A landscape with many peaks, sampled at points; each row gives a point and its height.
A climber steps from a point to whichever of its 2 nearest points has the largest rise for the distance, and stops where none of them is higher. Distance is the straight distance between rows; heights are no part of it.
<288>: [108 125 154 120 109 143 168 167 157 193 131 130 171 195 163 146 149 128
  47 107 118 122 114 133 122 115  93 101 174  86 132  70 163 118 159 120
  81 117 176  86 114 139 119 103 148 113  57 136 118 101 181 127 143 166
 134 107 148 173 202  71  82 159  91 158]  (h 391)
<707>: [132 135 181 128 188 131  98 128 106 100 125  95 136 137 119  67  92 126
 155 107 145 118 160 126  76 154 144 128 120 112 127 137 119 137  98  91
 133 106  52 165 141 135 143 119 118 147 117 140  93 126 135 142 139  81
 131 141 142  84 120 151 169 101 178 133]  (h 281)
<148>: [115 133 122 118  82 170 115 110 145  95 116 144 137 129 132 155 142  93
 122 139 137 107 140 114 151 155 157 104 160 141  96 126 140 133 117 105
 135 154  83 100 128 151 143 136 146 114 153 211 118 124 178 162 104  99
 135 201 131 121 149 104 179 119 150 144]  (h 506)
<961>: [149 131 128 120 146 135 116 122  96  66 126 153  89 113 109 107  65 156
 181 141 132 114  99 128 153  67 129 147 103 143 113 183  87 129 136 137
 179 118 117 189 113 118 129 149 120 182 135 120 116 173 111 108 141 132
 120 143 131 136  73 130 126 131 121  96]  (h 664)
<441>: [137 128  90 139 111 148 151 157 142 155 192 123 143 150 187 201 160 115
 118 142 118 170 138 119 148 125 114 134 127 144 163  76 132  95 110 160
 121 140 162 120 140 125 105 120 147  53 134 100 112  62  95 123 132 145
 118 122 122 180 180 107 137 146  89 122]  (h 450)
<867>: [101 128 103 141  83 139 169 123 173 132 151 119 112 125 135  78  74 115
 170  97 153  95 110 110 154 172 160 126 137 216 113 134  80 203 139  61
 199 135  97 131 151 194 184 181 159 149 175 159 175 172  89 107 110 130
 150 145 160  74  72 111 133 128 125  96]  (h 399)
<565>: [148 130 156 120 150  90  73 123 102 141 147 125 146 105  95 155 171 139
  55 155 136 146 114 155 119 118 116 160 139  63 116 104 169 117 174 143
  75 153 150  88 115  85  90 104  80  88 138 127 134 120 124  89 150 160
 104 114  86 127 159 151  51 154 120 144]  (h 442)
<44>: [157 142 120 125  99 199 147 126 122 127 197 119 128  99 152 196 127 124
 124 137 161 145 155 136 130 140 125 129 107 180 100 141 138 113 135 110
 182 129 125 139 139 121  95 145 146 104 141 134  94  91 114 137 132  96
  90 148 145  98  92 104 145 119  95  96]  (h 593)
<225>: [103 133  85 127  59 162 190 152 165 146 150 114 112 149 188 115 108 130
 164 101 142  98 115 115 139 176 144 101 133 195 131 118  82 170 115  96
 164 149 119 151 154 205 176 166 162 148 149 131 176 126 110 129  87 111
 153 136 167  88 103  76 137 144 106 107]  (h 476)
<448>: [129 151 169 101  98 132 117 148  88  59  57 147 117 168 118 101  53 148
 130 136 134 127  78 127 164  88 138 117 167  97 102 142 143 123 136 134
 126 130 118 191  84  90 135 139 101 172  82 126 116 188 200 127 151 133
 138 159 136 190 154 119 126 156 139 141]  (h 238)
<323>: [179 141 137 125 176 141  81 126 119  76 158 170 141  84 100 116 109 114
 141 124 162 134 148 104 148 126 140 142 132 163 118 158 124 152 144 114
 180 138  82  93 131  85 115 124 100 106 149 182  55 154 122  95 170 130
 105 156  88 105 132 156 120  94 151  88]  (h 219)
<672>: [113 134 163 117 110 157 139  82  82 118 100  77 106 139 106 141  99 123
 158 131 150 118 175 147  97 139 142 131  84 129  71 160 133  93 131  91
 147 102  83 191 137 158 127 134 161 177 142 102 140 105 141 191  92  87
 117 133 186  76  70  99 181 143 127 127]  (h 496)
<275>: [ 97 117  91 118  96 132 144  91 147 130  92 140 122 139 117 125 144 111
 122 141 116 126 106 129 142 110 138 125 132 164 120 137 111 137 151 137
 135 128 149 116 147 141 131 148 145 152 136 139 162 151 130 122 114 143
 153 144 137 129 113 127 134 136 132 128]  (h 283)
<406>: [114 112 123 144 127 120 169 170 158 200 141 131 143 182 161 148 179 144
  91  99  89 136 133 138  97 103  92 103 147  97 180  77 133 103 122 140
 100 111 182  95 116 145 121 112 165 111  93  95 154  86 128 141 113 145
 136  77 145 176 167 104  95 156  89 139]  (h 427)
<517>: [101 157 100  96  37 168 171 122 132 104 132 130  90 174 173 159 104 100
 122 109 100 119 102 111 175 164 136 111 172 177 120 105 116 122  86  72
 146 161 109 150 126 173 129 184 165 122 161 141 126 134 166 193  75  92
 153 177 183 128 154  74 175 158 109 122]  (h 729)
<690>: [159 104  53 159 142 102 114 132 142  82 157 184 108  54 132 143 150 109
 189 159 123 132 116  93 198  78 128 164  88 151 132 126 108 118 137 203
 161 142 152 125 149 112 155 116 119  83 176 132 128 156  59  92 161 203
 132 153  68 175 111 141 114 118 137  90]  (h 77)
<794>: [162 133 156 147 180  67  93 141  97 141 138 143 138  91  76 103 173 161
  96 130 140 132 126 156  87  93 102 157 105  59 155 132 139 129 180 139
  99 104 145  92 121  77  78  94  84 138 114 123 141 157 102  80 154 140
  98  89  88 124  94 180  48 122 131 130]  (h 474)
<236>: [138 133 196 115 110 167 170 153 118 188 171 122 126 153 130 179 125 162
 109  90 130 123 164 171  98  97  91 101 117 112 142 121 139 100 133  80
 134 101 202 136  87 118  89 123 162 147  68  86 132  94 175 181 126 112
  75  83 163 127  84 100  91 149  84 139]  (h 351)
<90>: [160 135 109 127 175  86  80 128  87 105 156  57  97  98 143 147 104 154
 146 140 132 131 138 137  85 206 158 187  78 154 100 163 108 141  66 127
 116 148 121 194 122 146 138 146  86 123 145  50 111  82  87 125 150  78
 113  89 127  72 123 131 158 141 162 106]  (h 418)
<607>: [133 142  99 119  88 130 140 152 118  81 137 153  76 135 172 115  77 166
 166 123 106 120  75 104 159 137 138 133 140 154 131 147  72 152  80 111
 153 153 133 184 107 153 162 168 123 134 145 105 123 162 108 146 107  96
 141 130 153 141 136  88 137 161 123  99]  (h 544)
<456>: [140 118 175 126 154 172 122 106 136  92 111 154 144 106  71 127 140  77
 134 148 170 114 170 114 155  41 107 101 115 138  84 150 147 116 192 141
 164 104  83  79 134  83 143 112 136 156 148 215 109 148 158  98 141 165
 107 196  92 133  85 162 129  82 147 113]  (h 193)
<287>: [ 82 108 130 109  97 132 121  74  91 112  73  56 107 161 116 138 124 105
 144 161 124 126 165 134 103 150 139 141  77 116  56 137 148 104 113 134
 112 122  97 203 136 155 153 137 155 137 161  95 161  93 151 186  85 110
 136 142 168 111 127 102 203 141 146 141]  (h 426)
<831>: [129  99  55 144 131 127 165 108 159 102 140 134 135  96 144 123 119 108
 204 168 124 153 105 114 183  78 135 155  93 160 126 117 111 108 130 183
 144 133 132 172 166 121 176 138 142  96 159 108 129 145  63 112 140 208
 156 164 104 175 122 112 147 116 130 109]  (h 93)
<657>: [144 150  94 117  95 150 168 134 130 167 189 102 121 134 182 209 107 141
 130 153 117 187 112 146 155 131 116 152 108 199 145 122 142  83 116 127
 135 138 187 139 107 119  82 166 160  81 131  52  95  92  69 141 121 135
 100 101 123 145 131 112 121 162  44  85]  (h 538)
<955>: [161 144 151 122 145 110  83 152 105 130 115 125 174 112 113 133 125 134
  79 157 170 156 112 126 103 123 117 156 152  70 103 114 170 127 169 158
  90 147 105 116 123  75 108  99  62  87 106 140 101 127 133  71 182 161
 103 151  73 141 201 127  64 149 165 148]  (h 414)
<994>: [131  93  99 136 127 151 125 113 139 100 125 119 149 120 144 125 115 100
 181 169 147 141 128  95 147  87 132 130 107 141  98 121 130 116 123 186
 137 146 110 177 159 113 183 127 131 107 134 133 122 114 110 109 150 166
 143 172 123 166 165 104 174 111 163 116]  (h 110)
<932>: [156 145 102 120 123 116 113 144  99 100 142 113  94 136 167 138  82 173
 152 114 122 122 103 124 118 192 141 150 122 137 134 144  82 152  72 109
 135 145 133 192 102 152 137 159 104 131 130  75 105 121 117 151 136  64
 113  93 140 107 141 105 130 151 131 100]  (h 475)
<126>: [152 122 141 149 102 112  96 186 138 116 119 122 126 127 150 130 132 160
 116 123 139  66 158 135  58 132 111  62 100  62 100 126  94 135 102 169
  93 128 129 143 123 180 202  75 115 203  96 130 178 107 155 134 139  97
  96 117 128 143 106  76 119 137 188 148]  (h 368)
<469>: [174 119 117 145 141 148 174 165 176 172 203 170 141  47 144 140 143 151
 138 109 171 116 132 127 114 123 112 111 103 178 145 154 102 178 176 131
 180 112 156  69 134 129 138  99 130 126 131 153 133 136  55  44 161 166
  98 105  82 102  67 126  62 111 103  94]  (h 56)
<454>: [103  73 106 161 132  97 100 105 164 114 101 148  87  97  81  78 168 102
 142 117  97  78 128 121 137  86 146 101  92 107 147 124  89 143 139 191
 111 109 133  96 154 167 175 109 156 188 164 169 216 154 121 118 107 142
 175 123 113 157  82 151 145 102 172 143]  (h 315)
<336>: [107  75 119 142 187 122 101  83 118 108 116 123 127  95 100  98 143  93
 184 162 115 159 158 112 172 110 144 170  71 136 144 118 141 127 111 153
 134  97  98 159 156 100 143 128 138 109 179 114 112 125  82 137 129 162
 163 141 110 135 112 189 176 100 138 115]  (h 271)
<518>: [170 136 163 144 179 167 115 143 109 126 215 142 137  97 118 160 121 128
 140 127 141 153 171 142 129 107 102 128  91 142 151 147 131 115 138 114
 183 112 136 118 122 104  83 128 140 115 128 136  80 107  84 114 150 107
  90 105 116 100  74 174 121  93  83  96]  (h 712)
<671>: [115 128 143 128  85 144 168 145 130 147 149 194 114 150 124 128 175 113
  86  68  60 108  91 127 170  66 110  82 137 115 196 102 129 128 148  88
 126  96 192  70 107 111  80 146 165 128 127 152 113 156 143 149  92 138
 135 116 160 190 145 128  98 150  65 148]  (h 502)
<197>: [136 103 107 139  93 117  93 154 147 115 126 152  93 101 130 114 168 131
 127 124 130  71 126 118 103  94 117  91 100 102 125 133  73 136 135 186
 107 124 136 121 133 169 177  95 118 198 137 169 193 144 137 105 124 119
 129 123 122 153  97 107 121 134 177 133]  (h 342)
<947>: [112 118  85 137 136  93  83  82 152 123  94 151 122 130 120 109 163  91
 117 129 104  85 101 112 183 196 194 108 173 125 136 115 132 174 122 141
  77 166  94  62 140 176 140 123 113 110 158 205 173 139 149 134 108 106
 168 157 111 118 183 135 160 141 158 150]  (h 239)
<63>: [129 113 150 135 167 135 161 111 144 195 160 148 162  98  98 127 169 133
 102 107 131 145 139 162 102 117  99 116 114 136 163 132 161 132 187 105
 149  86 154  39 151 104  67 119 141 131 126 140 132 121  92  91 130 144
 121 100 132  94  78 185  92  98  84 138]  (h 543)
<426>: [124 111  77 151 136 129 164 126 171 199 155 102 171 147 167 170 171 114
 118 139 130 157 141 123 127 171 138 131 130 150 154  86 143 134 124 153
 101 143 147  87 176 135 116 119 146  84 124 125 131  63 106 102 141 143
 140 110 116 122 164 109 158 117 112 125]  (h 385)
<237>: [ 86 134 123 123 169  79 129  95 174 200  63  66 192 149 113 104 137 123
 100 143 136 136 135 133  94 226 154 137 159 126 110 129 167 145 142 121
  67 150 115  90 165 118 122 132 104 102 113 116 137  93 137 108 140 142
 150 117 127  69 172 131 135 136 158 148]  (h 366)
<13>: [160 119 159 166 178 132 120 157 134 175 213 144 132  89 117 129 179 142
 120  88 108 120 174 149  75 109 101  97  90 110 185 132 109 119 124 126
 154  84 149  79 137 133  90 107 150 136 129 125 129  99  71 104 133  92
 110  52 128  93  52 174 101  92  95 111]  (h 614)
<931>: [154 140 119 139 149  66  65 142  85 135 165  85 101 132 132 153 163 140
 110 150  95 145 147 126  89 189 137 177  96 107 121 126 132 113  66 156
  91 168 149 171 114 131 119 112 108  94 146  58 134  63 113 149 132  94
 129  71 106 117 159 150 137 156 138 129]  (h 373)
<521>: [142  97 126 142  95 153  99 136 102 120 185  85 105 117 140 213 178 114
 117 169 147 154 203 142 105 104 115 131  68  97  69 109 127  76 112 191
 116 143 147 177 116 132 138  84 144  97 119  83 144  54 109 151 136 136
  65 113 103 142 116 125 162 134 133 136]  (h 554)
<622>: [106 137 166  96 153 174 147  71 152 144 118 143 154 137  80 104 119  89
 112 101 133 131 132 138 167 168 157 117 162 188 117 144 164 152 149  43
 187 126  76  60 150 145  96 178 145 117 165 203  99 149 149 147 112  99
 151 163 157  63 107 178 154  93 115 134]  (h 160)
<263>: [147 142 152 128  77 177 145 158 103 114 174 199  96 126 141 156 147 119
 106  85  82 101 115 134 169  70 108  82 131 125 158 111 109 120 128  92
 153 112 176 125  85 111  85 153 166 125 138 140 107 152 158 167  98 107
 118 138 168 165 111 123 127 135  80 128]  (h 536)
<376>: [ 53 118  96 102 106 113 182  68 137 163  25  81 128 180  96 108 113 124
 126 155 114 152 102 146 134 128 135 148 145 144 122 133 143 117 150 127
 102 119 159 158 156 144 130 163 141 173 135  86 179 141 163 145  96 173
 173 129 159 126 132 117 150 145 105 144]  (h 325)
<990>: [168 154 143 133 194  90  94 160 127  81 149 175 124  84 112  70  84 161
 147  87 146 111 106 107 136 161 145 138 156 130 166 160 108 167 115  92
 150 130  85  85 106 126 124 114  87 128 115 161  69 172 123  94 174  97
 119 114  94  89 124 157  92  93 151 106]  (h 235)
<641>: [153 133 187 143 226 125 108 139 155 113 141 118 163 125 119  45 108 106
 149  74 130 123 177  96  90 160 142 103 154 116 170 110 136 152  97  86
 138 104  42  76 162 141 158 119 121 119 116 170  87 132 119 128 164  89
 154 119 122  98 146 174 148  66 182 141]  (h 309)
<278>: [121 108 108 136 119 108  63 114  89  59 102 161 106 136 109 136 159  99
 139 162  84 136 122 107 171  76 129 145 114  94 123 108 110 109  90 187
 121 146 119 170 118 110 141 124 116 115 168 142 140 141 137 144 116 148
 162 155 101 198 164 157 170 137 138 143]  (h 275)
<419>: [107 146  93 116 101  89 186 154 152 152  89 112  86 140 151 105  96 192
 137 105 115 121  76 115 130 163 117 131 160 121 151 138 101 151 119 128
 103 140 174 139  99 146 153 133 117 149  89  68 134 168 117 118 110 132
 136  82 130 140 138  85  80 155 109 107]  (h 182)
<251>: [ 91  89 100 156 160 104 112  81 157 148 101 137 124 130  96  83 183  75
 137 117  83 107 132 109 166 141 154 104 133 124 177  99 116 154 117 176
  87 134 111  83 148 159 144 126 159 126 164 177 192 127 119 142  92 126
 192 123 120 139 122 152 173 105 156 156]  (h 279)
<80>: [150 156 151 141 181 104 110 182 131 132 127 136 178 131 145  98  84 145
 122 125 163 164 116 110  99 108 110 151 161  81 165 101 148 125 123 143
 106 118 106 132 120  75 125  86  79  76  74  99  81 126 108  97 180 163
 120 130  96 169 197 123  91 105 158 145]  (h 380)
<402>: [129 159 133 105 153 125 146 109 132 121 132 171 140 115 100 108 115 117
 119  91 123 146  94 131 190 176 144 149 169 177 169 142 158 145 135  52
 172 133 113  61 121 118  65 171 127  91 169 163  68 181 121 132 121 113
 155 138 128  96 123 178 114  90  91 129]  (h 176)
<164>: [150 149  99 107  85 171 150 108 103 121 172 114 107 112 170 203 103 144
 145 151 131 164 109 138 158 154 139 160 109 215  97 154 135 118 129 100
 184 139 170 169 125 133 101 193 148 111 165  86  97 112  90 143 113 107
 104 129 152 112  99 114 138 152  66  80]  (h 508)
<817>: [ 98 118 165 117 154 150 129  76 157 158  88 121 164 140  76  93 149 103
 101 108 143 100 137 153 108 143 150  90 150 143 107 147 146 138 167  80
 128 100 102  61 151 133 109 131 134 155 137 184 149 150 158 125 111 107
 131 137 145  66  93 176 143  98 148 156]  (h 142)
<887>: [167 124 131 147  79 178 123 168 110  89 197 199  81 100 141 179 164 129
 118 112 111  95 152 139 158  31  91  81  96 119 140 125  77  96 112 140
 157 121 172 132  92 124 114 118 160 154 133 144 129 123 136 155 119 123
  83 126 140 156  80 106 110 135  92 119]  (h 580)
<306>: [138 133  88 134 142  91 126 127  97 120 110 148 101  90 102 118 104 167
 152 151 135 138  85 136 130 101 129 186 104 128 129 166 109 131 147 160
 140 112 158 172 116 103 104 140  92 154 114  81 127 184  96 108 126 145
 115 119 100 135  75 156  88 134 125 114]  (h 582)
<391>: [136 111 124 137 115 143 107 134 124 128 141  82 138 146 159 183 166 114
 127 156 139 139 181 117  87 154 128 123 107  98  92 101 154 103  91 169
  98 142 122 162 139 136 165 100 140  86 123 102 137  49 133 155 120 121
 115 135 115 134 170 100 177 122 157 140]  (h 471)
<823>: [128 159 136 124 189  73  68 151 114  73 108 108 123 118 135  69  80 144
 147 101 143 109 117 109  97 193 173 149 156 114 133 147 102 169  68  94
 122 140  61 140 121 134 156 122  67 132 108 147  92 157 140 115 164  75
 138 127 110  87 172 158 145 111 195 130]  (h 255)
<260>: [128  78 108 148 154 122  79 112  94  92 142 115 124  93 125 154 173  97
 154 190 115 165 170 113 154  78 127 167  69 102 126 107 138 100 105 195
 122 128 110 168 145  81 129 103 129  85 161  91 128 105  88 125 135 169
 133 127  82 172 143 194 170 115 127 140]  (h 304)
<750>: [129 112  96 138 180  76  99 107 110  98 124 133  85 108 111  97 132 119
 182 131  87 137 130 110 143 144 156 176  90 135 147 138  97 138  69 144
 138 108 102 171 156 135 137 155 129 119 188 103 129 146  84 144 106 116
 177 115 123 128 112 182 165 115 136 126]  (h 242)
<726>: [119 144 173 141 202 109 130 153 152 155  95 126 181 153 127  62 111 124
 136 103 131 157 135 120  88 142 136 121 168  91 191  90 155 140 115 114
 108  96  77  88 140  93 125 104 107  98  84 134  97 132 134 117 160 131
 161 131 115 135 174 164 124  83 150 160]  (h 343)
<989>: [158 147 179 113 161 182 102 118 101  78 144 151 149 107  89 133  96  96
 141 151 175 137 167 114 154  88 112 131 136 159  86 163 156 123 168 104
 183 134  78 107 119  81 105 128 115 133 142 209  47 145 160 120 137 122
  97 189 105 111 101 159 132  94 132  93]  (h 206)
<808>: [ 78 132 124  91  81 133 137  82  91 132  68  57 120 168 116 145 121 102
 128 174 111 154 122 158 121 127 118 154 124 136  69 143 155  94 115 138
 113 143 156 215 134 143 142 155 145 148 139  57 169  95 176 188  86 154
 145 127 168 138 140 102 166 156 124 144]  (h 375)
<213>: [ 99 151 143 126 161 114 144 101 153 192  88 112 188 157 118 118 143 127
  84 115 121 165 125 142 119 190 142 136 170 117 160 115 196 129 153  77
 105 132 119  59 145 113  69 149 111  82 122 127 112 117 136 129 117 120
 156 114 138  74 169 160 118 110 106 162]  (h 428)
<892>: [128 101 154 129 152 143 112  98 137 137 103 144 179  98  88 116 162  96
 109 165 170 125 137 132 125  57 111 122 130 110 110 130 161 126 223 157
 116 116 115  58 132  72 107  95 116 135 122 203 138 159 142  63 151 199
 109 163  77 137 128 169  89 106 146 136]  (h 179)
<512>: [122 148  84 115 119  93 139 136 161 138 110 165 124 122 148 103 127 140
 117 102 122  99  57 119 176 192 163 113 196 140 159 115 118 187 129  97
 103 159 118  51 123 169 123 129 103  97 139 188 128 168 148 107 129 126
 139 136 113 117 174 105 102 143 133 120]  (h 210)
<610>: [168 103  99 148 134 129 122 132 145 120 168 180 104  59 112 136 162 126
 150 150 148 120 113 127 141  66 114 136  93 147 125 155 103 128 181 178
 166 127 157  92 134 113 123 107 127 140 148 153 134 151  71  67 154 182
 105 123  80 152  74 140  79 105 126 102]  (h 66)
<355>: [107 165 156  95 111 104 126 145 105 105  48 115 133 178 122  89  53 166
  97 134 140 141  69 127 151 115 123 145 181  74 140 115 162 127 151 127
  90 141 129 154  88  68 128 117  80 133  52  89 104 171 175 108 158 169
 139 130 116 183 185 108  82 163 125 149]  (h 224)
<968>: [110 145  91 116  40 160 180 128 125 117 141 142  72 153 183 138  96 138
 150 109  96 111  92 117 169 155 137 121 148 192 131 129  90 155 101  78
 157 152 154 168 112 170 158 202 154 138 170 106 139 146 111 157  62  82
 143 124 184 116 116  90 139 171  79 104]  (h 579)
<397>: [118 146  86 110 139  88 123 112 136 124 110 181 135 105 108 110 128 106
 125 111 106 138  69 107 215 182 162 154 191 153 163 108 156 158 138  82
 120 154 108  43 121 130  85 164 103  62 171 187 100 183 138 129 124 139
 166 159 113 123 168 154 119 111 104 134]  (h 191)
<640>: [100 137 147 124 176 129 140  96 141 201 117 124 201 115 105 129 170 104
  96 131 135 181 150 164 132 156 128 141 125 132 181 108 204 122 161  97
 117 104 112  48 151  83  61 133 131  71 135 140 112 100 108 108 137 143
 138 117 110  89 135 203 111  83  86 155]  (h 480)
<957>: [105 139 163 121 121 105 158 151 136 153  76  96 112 183 136  91  76 179
 136 106 113 126 114 142  85 129 106 120 158  91 149 122 118 119 115 127
  97 127 179 168  95 125 155 119 125 181  60  64 156 145 166 135 132 134
 134  72 157 151 130 104 100 162 129 138]  (h 163)
<191>: [124 127 147 133  91 138 109 130 136  98 125 129 110 139 126 128 133 117
 104 104 131  84 169 125  99 147 149  76 133  99 110 126 115 124  84  99
 125 118  84 121 130 175 154 107 146 163 131 174 154 103 171 183  87  71
 130 153 157 124 131  98 163 115 155 149]  (h 441)
<417>: [111 114 184 124 114 142 146  98 116 154 110  72 126 125  91 138 139 131
 110 128 156 117 195 177  56 115 104 111  78  93  77 154 138  95 151 122
 118  85 137 152 136 135 139 106 162 187 113 106 177  81 142 177 100 115
  94 118 159  86  64 116 149 122 134 132]  (h 430)
<922>: [150 149 178 128  86 121  95 158 120 107 135 128 120 132 137 170 124 161
  91 117 135  88 189 159  85 155 123  76 127  85  97 148 105 125  96 101
 112 140 117 126 105 156 145  84 130 185 106 166 140  81 183 168 116  73
  81 121 140  95 109  63 124 127 157 143]  (h 401)
<232>: [107 100 101 136  84 132 134 129 133 102  68  92 153 171 146 125 104 131
 157 183 131 142  99 121 121  74 113 119 126 124  84 128 133  79 127 196
 104 140 133 213 147 139 187 123 137 151 107  84 148 114 157 126 139 174
 148 165 139 189 169  90 154 140 155 139]  (h 131)
<108>: [104 119 126 122  79 116 152 138 126 119  56 110 101 177 140 112  97 151
 132 137 109 111  97 136 119  96 106 105 154  98  99 140 121 107 125 169
 104 133 169 191 116 152 174 132 142 196  83  75 181 141 166 139 132 144
 140 117 166 173 148  85 128 166 145 147]  (h 148)
<240>: [130  87  92 154 131 141 126 110 164 165 163  83 117 117 159 148 177 106
 140 118 120 132 172 110 107 174 142 117  88 126 137 100 130 149  91 174
 104 122 124 133 175 164 156 109 158  99 154 128 150  68  88 136 111 108
 142 113 138  99 124 109 192 109 140 136]  (h 389)
<358>: [110 143 176 111 125 152 171 136 140 194 128  90 168 148 124 150 125 141
  94 119 149 134 156 161  60 129  84 115 147 120 106 131 153 106 162 114
 120 111 165 127 117 122 107 111 141 157  82 108 145  96 161 145 136 137
  90  99 153 107 104 103 110 127 131 137]  (h 382)
<554>: [162 107 127 147  93 169  86 145  92  96 200 158 111 100 137 205 191 113
 105 144 135 131 181 123 133  74  99 122  97 106 104 122 114  93 127 161
 149 144 146 117 107 110 104  95 127 100 139 156 109  98 112 137 125 127
  66 125 111 156 108 133 131 121 107 124]  (h 646)
<241>: [106 156 139 100  82 169 162 120 137 118 100 135 131 174 145 119  91 118
 121 111 130 131 100 117 146 164 146 102 190 166 115 127 134 140 115  71
 146 144  91 128 132 156 131 174 138 140 118 160 105 153 181 158  99 105
 144 174 182 115 147  96 156 133 130 141]  (h 597)
<39>: [130 144 158 115  89 167 157 171 143 144 139 155 160 175 177 148 126 125
  69  98 134 125 117 115 137 123  94  89 180 117 137  86 153 132 140 100
 118 124 128  89 103 128 115 118 132 105  79 160  94 117 189 139 138 123
 105 154 148 154 180  70  98 147 103 146]  (h 365)
<195>: [ 95 151 119 100 148  52 106 107 143 184  84  51 141 139 107  93 135 137
 104 144 126 112 114 157  68 239 149 172 154 127  88 163 143 147 118 106
  75 177 165 119 115 127 112 129  97 142 122 103 170 120 150 126 127 121
 127  80 145  63 144 132 109 175 160 147]  (h 316)
<246>: [ 99 158  82 103 120  76 167 135 133 134  62 101 132 156 130  96  64 180
 132 133 157 138  52 110 147 160 136 173 181 130 119 133 137 138 151 130
  97 148 140 150 105 103 131 133  81 121  69  77  99 175 150  95 143 177
 129 134 124 149 169  96  83 138 132 111]  (h 205)
<695>: [141 119 119 144 146  71 140 145 120 160 108 121 114 102  89 108 114 177
 116 141 150 112 103 150  75 105  98 143 121 110 130 172 113 136 190 162
 109 110 173 127 111 108 122 105  91 172  83  83 164 168 100  79 160 165
  91 106 101 123  79 135  51 142 151 124]  (h 520)
<659>: [135 131 101 142 154  84  76 118  73 111 124 102 119 126 129 161 162 115
 137 189 102 177 139 117 146 123 154 198  74 104 120 107 144 107  80 189
  92 151 129 190 135  91 122 111  98  68 160  52 124  91  95 119 132 139
 143 122  71 160 170 174 144 142 139 142]  (h 333)
<179>: [126 106 128 144 106 125 178 171 155 176 154 179 121 135 157 130 172 154
 110  83  80 106 108 133 122  74  92  85 131 108 203 102  97 130 129 130
 107  92 191  90 108 143 126 116 155 147  99 123 150 136 112 124  99 128
 136  81 139 173 125 115  73 146  87 133]  (h 466)
<269>: [127 117 129 128 127 160 124 101  81 104 124  93  97 116 109 127 102 144
 183 147 141 116 141 160 115  80 121 148  49 139  68 182 103 104 149 138
 162 105 109 209 145 144 141 139 137 188 135  97 147 135 117 138 121 114
 100 131 153  97  49 122 161 144 126 110]  (h 574)
<437>: [135 138 160 121 115 119  78 117  79  45  64 147 119 138 103 116 106 121
 119 158 113 114 121 128 137  77 138 135 122  85  83 137 128 100 103 156
 111 133 101 199  98 109 133 126 103 163 130 131 140 161 188 144 132 105
 148 162 121 162 150 151 154 143 158 158]  (h 254)
<286>: [134 124 146 136 141 138 150 153 159 128 161 155 125 140 152  95 112 130
 149  75 123 108 133  98 106 136 123  97 152 140 172 115  94 151  98 103
 157 112 107 117 141 161 163 119 144 131 124 161 127 151 112 124 135 101
 150 123 138 129 128 122 131 124 133 123]  (h 383)
<324>: [140 151 159 115 139 177 164 158 143 138 174 162 163 142 164 128  98 131
 115 102 144 144 126 106 116 131 111 112 168 156 167 125 139 122 137  87
 155 119 115 107 111 107 104 126 131  95  86 140  66 139 135 129 154 110
 125 134 137 133 152 116 116 117 118 118]  (h 344)

Where does a climber stop that starts at each point below?
<726>: <961>
<892>: <961>
<376>: <961>
<39>: <554>
<237>: <518>
<195>: <518>
